Each row is a point on a landscape with many valleys, with its height.
From any point a ball rolls to the lowest of the 3 points nearest to it. It stops when none of these is lower. Distance is the straight distance between rows; heights are no part of it.
z_552: 147,142,146,104,126,158,218,151,126,107,152,131,151,124,95,157,143,120,138  (h 202)
z_217: 132,91,105,123,153,103,111,119,76,158,173,165,128,176,110,77,148,114,89  (h 351)
z_231: 150,148,148,112,127,156,213,144,127,113,137,132,140,131,97,155,152,122,136  (h 211)
z_283: 133,146,110,119,107,116,101,116,130,143,131,122,124,127,137,131,122,142,145  (h 195)
z_240: 119,134,111,99,98,100,119,129,125,128,145,110,111,116,130,137,117,137,160  (h 69)
z_668: 116,121,166,127,140,128,172,179,162,91,112,116,139,62,132,167,104,129,115  (h 302)
z_127: 138,115,101,119,118,107,88,112,99,149,140,141,127,166,131,89,138,133,114  (h 327)
z_865: 135,104,86,166,117,100,103,107,95,139,125,139,124,161,125,83,127,125,128  (h 157)
z_820: 127,93,81,196,110,93,122,114,93,123,108,130,134,151,125,92,115,135,138  (h 340)
z_42: 119,139,143,106,172,157,70,131,132,148,136,132,119,156,126,105,140,120,86  (h 349)
z_612: 119,92,193,143,140,134,172,164,140,81,112,119,144,70,150,162,98,129,111  (h 361)
z_30: 95,120,153,126,132,122,106,159,163,88,123,125,117,77,140,164,92,120,103  (h 153)
z_947: 136,120,93,139,100,100,103,106,112,145,122,121,120,148,133,94,130,134,138  (h 270)
z_880: 99,71,97,122,129,83,117,92,88,141,127,153,118,154,132,86,141,122,97  (h 167)
z_84: 102,76,87,144,142,93,117,93,76,128,128,161,128,158,126,79,128,110,86  (h 122)
z_850: 118,104,105,104,109,91,98,104,102,144,135,127,117,151,132,98,136,132,132  (h 305)
z_316: 111,106,105,100,95,88,119,99,108,135,135,107,113,131,135,112,127,143,162  (h 216)
z_485: 115,143,143,129,128,142,109,127,158,125,121,124,120,104,138,155,110,134,127  (h 279)
z_638: 134,127,143,96,120,137,223,139,116,119,148,126,148,125,96,157,141,116,155  (h 236)
z_360: 114,146,132,112,118,129,120,153,160,109,131,121,120,82,133,168,102,135,130  (h 75)
z_124: 126,135,139,145,179,160,71,118,124,149,112,138,125,162,133,90,155,110,88  (h 342)
z_867: 131,93,96,139,102,93,134,91,103,137,121,117,119,144,131,106,132,136,161  (h 250)
z_292: 146,142,88,190,133,124,86,126,121,137,105,140,134,161,122,79,129,132,124  (h 128)
z_726: 148,138,152,92,125,168,219,141,117,110,145,136,154,140,88,153,142,118,115  (h 222)
z_214: 131,138,122,123,163,154,79,116,121,154,130,145,126,164,134,99,147,117,95  (h 400)
z_225: 125,152,133,111,116,128,156,160,154,109,140,121,131,83,129,170,107,129,141  (h 106)
z_343: 147,133,120,135,100,116,154,116,126,141,121,113,123,134,131,139,139,139,168  (h 240)
z_175: 150,133,103,178,107,112,117,113,120,136,112,123,126,161,129,97,134,133,149  (h 465)
z_648: 123,142,110,96,126,124,77,124,139,139,141,123,119,140,138,124,127,134,123  (h 269)
z_45: 109,94,194,138,129,145,152,137,129,95,111,119,147,77,160,167,97,125,124  (h 89)
z_75: 105,147,125,89,161,145,68,141,142,133,146,122,124,147,131,120,130,124,93  (h 295)
z_107: 134,109,123,117,109,104,177,111,119,131,131,108,124,131,124,136,146,136,189  (h 338)
z_564: 147,141,146,110,119,139,197,159,139,121,142,122,141,101,117,170,127,135,155  (h 166)
z_114: 134,89,79,166,128,99,104,112,83,129,122,154,133,169,124,73,123,119,104  (h 98)
z_509: 103,145,128,90,141,139,76,143,144,117,135,117,114,116,126,148,118,124,112  (h 283)
z_276: 121,150,130,121,136,138,72,111,140,143,115,124,122,126,137,123,124,129,122  (h 422)
z_82: 133,150,121,170,152,149,73,114,130,144,101,144,123,152,128,87,136,119,105  (h 292)
z_757: 114,150,139,106,139,149,71,122,154,125,128,130,114,116,138,145,116,126,116  (h 307)
z_546: 109,140,134,120,116,114,132,174,162,100,127,118,115,76,131,167,100,125,132  (h 91)
z_837: 134,134,111,113,141,120,80,127,115,156,147,147,130,166,123,88,148,127,104  (h 350)
z_875: 143,130,137,122,191,143,101,149,116,173,155,143,128,173,120,86,171,121,77  (h 538)
z_212: 134,136,175,128,136,148,186,144,152,104,114,124,140,80,139,173,117,135,122  (h 271)
z_377: 121,120,129,102,104,110,178,140,119,119,145,112,123,110,120,152,134,134,180  (h 386)
z_863: 145,137,133,118,109,131,156,134,149,134,132,118,135,111,131,159,122,143,165  (h 90)
z_755: 123,141,169,146,128,160,125,117,159,119,107,124,126,97,149,159,114,125,135  (h 520)
z_703: 109,138,150,156,151,164,71,93,140,135,107,132,119,140,151,115,130,105,106  (h 673)
z_367: 131,146,132,170,133,151,92,110,151,141,95,137,121,138,140,122,133,130,131  (h 537)
z_77: 134,156,132,150,121,141,108,111,148,146,113,129,124,116,148,133,129,136,140  (h 678)
z_13: 157,153,134,147,117,136,174,126,143,133,130,110,129,126,125,149,143,138,162  (h 162)
z_218: 119,146,115,106,102,117,117,148,143,120,141,111,117,106,122,155,108,133,166  (h 114)
z_517: 144,134,176,126,143,159,212,160,137,95,122,136,155,93,115,156,121,128,97  (h 220)
z_944: 145,117,105,169,105,104,157,103,111,132,109,114,127,149,124,112,140,131,172  (h 51)
z_967: 149,139,155,109,137,161,211,156,146,114,137,137,152,107,104,165,131,136,120  (h 185)

Call two points neighbours if one is among the 3 nearest of the other. Go from one point of each pair to the other, from neighbour to neighbour, staying as low as possible. Name the highest point that can't be avoided.
z_45 / z_360 -> z_212
z_114 / z_240 -> z_947
z_863 / z_944 -> z_343
z_360 / z_240 -> z_218
z_114 / z_292 -> z_865

Where does a ball stop that starts at each point below?
z_509 -> z_240
z_668 -> z_360
z_850 -> z_240
z_757 -> z_360
